Points, in no order, along strands that fork and pass close to each other.
In the rows, zero is written as 128.
Two points are linked if the straight distance between their rows is under 131. Some points are linked to none.
j_36: [108 149 148 133 122 188 148  87 110  93 153 171  92 118 125 145 166 117
 188 116 127 154 116 167]
j_715: [133 137 100 103 112 104 152  78 123  58 142  93 121 147 107 108  93  89
 142 155 120 153 152  87]
j_488: [ 96  93  94 126 126  89 124 120 124  94 117  97 120  93 127 168 119 141
 159  90  78 115 131 130]
j_843: [131  94 185 146 165 115 150 126  86 154 150  95 212 149 119 117 140 101
  98 112 165  84 130 131]
j_402: [144 153  95 176 180 138 143 111 105 167 156 184 105  95 130 106 181 144
 129 169 134 150 153 116]
j_580: [146 134  47 142 127 188 157 133 151  87 156 157 107 141 135  93 132 196
  94 138 103 114 169 121]
j_218: [100 146 139  89 115 107 144 102 135 145 157  72 166 195 125 148 137 149
 120  80  78 165 123 144]
j_884: [155 127 128 168 138 140 164 180 145 175 109 108 113 130 127  85  40 144
  75 142 134 106 126 128]
j_964: [150  77 172 175 123 150 134 183  85 132 151  78 136 120 146  96  84 101
 116  84  95  98 127 129]
j_184: [ 95 143 153 124 101 129 141 105  94 120 122 105 100 178 107  76 169 133
 130 191 126 142 140 176]
j_653: [135 147  99 125 131 174 146 143 116  95 195 164  58 150 130 138 138 107
  95 191 126 152 124 150]
j_322: [117 156 130 152 126 133 143 102 124 135 102 181 160  77 132 106 113 147
 155 116 172  92 166 163]
j_600: [105 102 116 101 120  93 131 187 118 106  80 117 154  95 134 143  75 107
 148  89  73 112 140 154]
j_120: [173 153  92 105 171 131 173 120 119 143 189 173  93 117  68 149 135  68
 135 192 151 174 145 124]
j_420: [133  92 105 158 145  74 108 102 135 113 147 119 105 121 112 148 133 107
 187 183 127 175 122 137]
j_557: [108  78 164  91 138  73 100 164 128 173 105 123 167 118 148 168 130 102
 109 116 140 114  80 169]
j_526: [ 83 130 146 117 110 104 139 131  89 128 134  69 117 188  99 105 136 135
 100 130  93 146 146 133]
j_650: [110 175  91 127 155 143 123 145 166  89  92 139 141 136 152  85 130 107
  89 116 152 126  97  96]
j_256: [ 92 110  82 132 121 133  95 136  76  74 114 103  72 102 143 159 102 168
 150 139  82  92 131 130]
j_327: [ 84 160 112 125 131 128 153 135 128  95 191  95  79 131 121 109 104 102
 140 142  89 173 145 157]
j_912: [105 158  68 125 192 142 180 109 165 120 122 134 150 130 135 124 117 124
  94 135 143 139  95 140]
j_959: [148 110  98 179 141 137 156 101 108 123 124 124  84 143 131 157 152 173
 128 143  96 134 114 118]
j_830: [120 105 120 150 113 107  71 170 150  89 137  95 190 140 142  91 142 130
 171  64 105 130 144 115]
j_128: [ 90  42 119 111 120 118 145 170 113 138 103 132 165 125 142 117  66 131
 101 154 126 123 100 190]
j_755: [120  92 135 175 105 100  85 147 109 104 146 142 103 123 135 102 124 128
 157 184 136 154 134 150]
j_527: [151 189  56  83 147 119 110 159 176 145 130 168  98 117 114 105 153 112
 125 185 135 172 145 104]
j_48: [103 156 145 144 136 157 154  93  99 100 153  99 150 136 133 116 184 118
 142  45  91 125 138 118]
j_831: [114 110 163 105 117 135 126 100 101 105 122  83 121 114 109 141 108 131
 125 111 123  40 132 138]
j_663: [168 196 132 174 144 151 117 131  87 151 158 163  78  92 134 112 139 115
 167 161 134 154 153 135]
j_896: [111 151 126 134 120 118  69 170 144  73  84 139 143 119 144 120 152 118
 113  71 144  97 118  74]
j_832: [138 169 183 142 127 149 159  89  97 158 104 142 178 107 130 101 143 132
 167  82 138 113 146 170]
j_919: [151 174 157 115 140 139 142  99 115 150 122  95 191 124 141 119 160 155
 160  41  94  80 151 134]
j_125: [137 132 141 108 112 132 155  70 163 115 117  78  86 124  89 149 115 115
 149 128 143  74 115 112]
j_392: [123  74  89 152 150 141 127 207  85 144 173 177 104  99 153 103  83 123
 101 202 135 152 155 138]
j_121: [124 173 119 152 119 185 143 139 125  71 131 186  99  95 149 120 122 131
 164 101 108 114 134 174]
j_985: [124 141 162  79  99 154 101  89 186 130 139  63 131 138 105 131 163 116
 151  92 161  62 108 102]
j_604: [122  73 124 114 129 106 119 144 149 156  92 145 133 130 155 164  94 144
  74 141 134 131  71 157]
j_757: [142 157  93 104 104 144 149  89 174  86 122 138 125 160 102 115 120 125
 157 166 165 157 133 108]
j_873: [ 97  76 124 146 130 123  76 109  88 153 139 101  83  69 152 120 106 164
 155 198 135  78 129 156]
j_225: [138 167 114 158 132 138 128 158 121 109  92 197 114  82 116 128  95 132
 184 144 139 108 141 179]
j_618: [110  51 120 146 128 104 161 158 127 108  76 167 149 131 110  86 121 121
 108 163 127 133 167 124]
j_672: [127 169 137 147 113 103  96 133  95 137  94 155 122 131 135 122  72 138
  81 164 157 149 132 110]
j_966: [129 157 156  77  88 112  49 174 143  77 113  93 145 146 128 140 140 129
 131  86 110  80 134  99]
j_275: [139 120  99 132 117  98  86 106 134  63  74 148 118 100 132 156 145 107
 135 105 141 105 114  60]
j_102: [107 151 125 143 129 119 107 108 157 111 114 152  88 101 107 139 152  98
 130 113 174 147 118  41]
j_569: [178 151  76 107 133 130  93 111 158 148 172 162 112 101 119  96 164  89
 171 204 172 171 148  84]
j_920: [ 97 104 132  99 132  98 148 140 181 170 152  86 153 151 140 124 150 116
 107  89  96 141 103 157]
j_579: [ 88  88 146 102 159  77 135 153 124 160 172  67 168 108 141 148 119 116
 134  78  80 103 131 160]
j_130: [131 159  88  93 142 127 116  85 174 159 100 137 118 125 152 169 140 125
 159 170 180 165  56 126]
j_4: [147  71  94 146 147 105 154 189 103 144  99 158 112 145 115  95  99 109
 102 212 102 162 152 125]
j_739: [155  93 145 146 110 148 200  78 126 138 108 140  85 142 124 155 150 128
 138 119  89 147 108 171]
j_780: [170  84 154 100 104  69  97 121 127 127  60  95 141 132 127 159 126 124
  91 125 118  93  98  88]
j_545: [152 139 128 176 134 158 119 101 111 152 104 133 114 125 172 133 154 174
  92  95 121 117  98 114]
j_815: [147 171  94  93 126 173 136  76  76  72 158 147  90 140 138 123 159 133
 131 202 115 148 138 134]
j_509: [145  86 193 140  94 134 146 116 121 133 122 129 121 163 103 171 139 125
 133 118 121 124 100 185]
j_860: [132 155 138  89 102 113 122 103 173 140 138  89 171 179 118 136 125 138
  99  87 143 154 124  75]
j_298: [158  91 183 139 143  99  92  93 126 168 163 106 181 104 135 149 178 131
 176  78 148  95 128 123]
j_696: [103 154 160 111  92 149 140  75 105  80 135 134  63 104 124 131 152 124
 151 115  90 132 157 123]
j_801: [116 130 195 134 108 129 159 129 133 145 106 185 161 166  96 166 145 101
 126  95 150 169 110 160]
j_921: [ 78 134 104 129 135 159 146 153  75  98 175 128  60 117 130 116 127 142
 106 170  75 145 159 154]
j_997: [146 105 167 102 114  65 126 166 145 177 116 120 196 136 124 172  74 116
 138 100 124 131 123 160]
j_785: [172 107 172  87  95 114 156  91 165 137 107 138 176 135 109 173 130 111
 152  76 137 121 142 112]
j_178: [145 141 145 133 127  99 109 119 111 111  64 169 185 161 120 110 113 138
  72 117 169 156 144  80]
j_876: [144 129 164 112 147  87 197  76 125 179  70 117 142 123  89 132 131 127
 103 106 104 151 147 116]
j_725: [157  69 141 127 130 122  92 199 114 110 104  77 196 183  94 141 139 151
 139  97 119  53 150  94]
j_426: [107 156 105  86 126 122  97  77 187 145 162 139 100  97 143 109 142 102
 176 192 186 173 104 122]
j_434: [128 160 173 123 100 122 100 101 158 142 171 108 140 101 154 117 105  80
 157 100 167 136 121 121]
j_717: [137 149  44 131 186 164 201 109 143 102 161 156 123 141 115 139 133 158
  89 144 129 152 139 108]
j_693: [118 148 138 161 115 129 146 107 130  65 191 104 127 159 109 127  92  88
 157 103 124 173 133 108]
j_461: [109 130 121 108 117 126 123  87 167 141 101 162 112 123 141 174 112 148
  99 145 174 121  84 129]
j_619: [129 122 122 138 121 133 155 184 125 144 107 128  87  87 123 105  41 110
 119 174 143  97 145 162]
j_922: [165 195 147 186 121 176 129  89 109 173 134 159 101 108 150 134 136 157
 142  99 135 157 129 114]
j_224: [142 117 108 116 110  94 123 169 127 154  85  94 107 125 157  87  99 124
 124 131  54 178 135 116]
j_196: [152 195  80  95 162 198 145 104 155 163 141 195 120 105 140 149 145 150
 138 156 173 145 114 136]
j_98: [178 153 130 122 136 158 160  54 133 143  84 130 192 139 127 128 108 132
 152 131 184 176 107  89]
j_239: [116 113 139 137 125  77  92 135 117 133  71 179 171 131 142 154 153 139
 104  94 137 161 131 107]
j_635: [136 172 198  72 112 171 112 126 173 155 163 102 147 157 125 166 168 124
 129  54 157  81 125 104]
j_303: [143 158  93 158 165 155 139 125 154 130 168 174  83 124  93 164 143 117
 112 151 185 170 119  54]
j_727: [150 136  73 141 123 174 143 103 170 123 156 156 123 127 114 110 135 195
 163 170 146 108 156 165]
j_13: [100 180  97 135 155 109 124 130 138 132 180 165  79 101  87 153 115  93
 132 180 177 163 148 105]
j_492: [139 105 164 146 140  99  96 147 132 197 124 125 170  96 156 157 156 150
 126  55 112 102 145 115]
j_972: [152 138  94 125 133 132 147 173 122 142 141 180  71  73 147 127  87 121
  93 185 115 120 150 144]
j_340: [102 125 119 134 108 151 136 117 170 122 132 125 104 123  98  97 136 149
 175 160 153  85 142 197]
j_467: [110 120 138 161 148 111  84 138  93 135 123 102 159 119 122 173 167 176
 130  51 112  75 130  98]
j_508: [114 143 142 134 146 119 146 160 120 161  80  97 148 133 125  96 102 153
  84 101 117 102 123 128]
j_555: [ 91  97 116 160 101 140 104 122 121  89 165 120 148 146 146 107 119 154
 136 141 151 124 130 137]
j_68: [163 169 194  72  81 125  81 148 171 129 142 111 167 187 124 157 148 127
 124  84 130 120 145  95]
j_646: [ 70  65 133  90 102 111 156 131 158 112 146 144 128 109 120 134  80 120
 100 147 141 108 142 178]
j_291: [170  73 143 139 123  99  96 164 155 116 102  93 150 154 119 164 154 114
 124  90 121  81  88 103]
j_848: [ 87 141 109 147 160 149 157  98 113 119 131 169 106  98 144  83 191 136
 108 120 134 133 154 111]
j_486: [162 175  76  90 156 182 167 112 209 174 101 147 128 136 125 164 121 138
 136 161 168 181  86 111]
j_491: [113 119 120 127 171 121 149 155 147 169  66 133 104 134 139  86 169 127
  61 124 105 132  94 123]
j_9: [ 97  52 148 125 115 108 140 148 138 128  93 165 202 140 114 110 142 157
  89 112 159  96 149 140]
j_930: [139 109 186 116 166  69 169 110  92 171 119 105 196 159 103 144 121 114
  70 103 129 132 147 117]
j_378: [131 160 162 115  90 161 143 130 165 120 109 146 157 195 115 120 146  87
 145  96 166 185 100 131]
j_301: [107 178 116 121 148 142 149  69  69 103 108 122  99 165 106 123 166 147
 125 186 143 125 113 144]
j_803: [138  86 162 169  88 101 129 194 142 163 107 104 114 155 111  87 109 106
 116 121  76 166 150 125]
j_45: [157 108 132 167 114 117  95 122 121 152  97 133 117 124 151  84 167 145
 164 169 138 125 118 138]
j_939: [102  79  67 151 131 174 126 147 138  78 149 123 118 136 141  84 130 160
 108 161 135  81 135 110]
j_32: [133 102 132 157 133 133 152  66 109 100 134 134 151 122 151  97 163 118
 126  97 115 148 149  86]
j_454: [119 108  99 110 126 105  98 138 100 127 128 113  66 102 153 175  85 154
  98 184  90 115  96 129]
j_439: [148 160 142 128 141 148 194  80 136 142  88 131 103 134  98 110 154 106
 156 119 105 152 134 131]
j_394: [ 98 164 137 160 119 152 111 180 109 106 172 116  69 128 131 137  59 106
 125 133 114 145 101 163]
j_477: [169  92  82 164 158 129 147 140 143 159  89 123 111 122 151  61 180 140
 112 160 113 104 118 112]
j_564: [ 95 230  98 125 160 190 136 119 163 133 139 154 124 133 120 128 148 110
 156 137 184 173  94 138]
j_14: [167 101  82 178 144 118 108 126 135 132 163 145  59 126 113 164 172 141
 177 166  96 148 108 126]
j_57: [111  88 105 112 130 121  55 201 125 134 126  67 184 126 163 121 114 147
 148  80  88  91 124 125]
j_804: [125 101 120 143 141 144 133 139 152 104 183 150  81 131 158 120 128  69
 123 150 144 172  82 128]
j_498: [105 119 169  71  97 108 123 160 109  97 124 120 130 116 151 153 129 110
 125  72  51 143 129 168]
j_765: [106  71 144 124 119 137 125 121  81 141 134  59 101  99 128 122  79 140
 144 158 101  65 139 165]
j_160: [114  64 150  99 139 129  99 194 100 131  97 114 215 141 119 137 113 158
 102 107 146  53 140 131]
j_320: [144 112 144 131  99  95  78 128 112 149  97  85  79 132 144 158 120 153
  98 144 102 126 106  98]
j_356: [126 138 121 140  94 116  96 148 143 102 118 117 138 120 176  68 134 117
 159  86  78 172 146 113]
j_134: [112 139 128 138 128 118  89 152  97 137 146  69 189 154 133 141 104 190
 124  64 100  87 152 126]
j_350: [126 145 183  83 112  99 119 122 110 156 154 134 171 118 155 181 108 119
 119  67 103 147 133 162]
j_56: [140  98 202 158 120  98  89 122  92 151 174  91 184 135 123 128 112 113
 165 113 164  97 129 156]
j_568: [140 105 201 164 130 147 104 160  92 137 176  88 161 101 146 120 119 113
 151  66 131  49 141 139]
j_512: [172 181  85  64 150 173 158 109 111 135 189 157 114 152  79 131 144  97
  93 224 179 155 132 122]
j_788: [131 171  92 105 113 127 101 156 105 100 126 191  94 114 139 139  91 142
  81 190 138 153 151 105]

Follow the links from the first point to the second, and from the first to the third. Name the last point that the two ways share.
j_184; j_32; j_439: j_959
j_512; j_801; j_765: j_896
j_102; j_322; j_160: j_755
j_275; j_663; j_256: j_755
j_966; j_803; j_121: j_959
j_739; j_635; j_512: j_896

A fork is a point with three links, a tip a point with one. Leave the first point through the second and follow the links. Name the first fork or tip that comes.
j_696; j_36: j_959
j_56; j_298: j_803
j_557; j_997: j_972
j_9; j_160: j_604
j_402; j_848: j_696
j_803; j_224: j_56

A fork is a point with three links. Follow the links from the first point to the second and name the forks in between, in order.
j_320; j_301: j_972 j_755 j_580 j_896 j_68 j_218
j_972; j_803: j_755 j_959 j_739 j_56
j_57; j_580: j_56 j_739 j_959 j_755
j_14; j_569: j_755 j_972 j_604 j_130
j_803; j_225: j_56 j_739 j_959
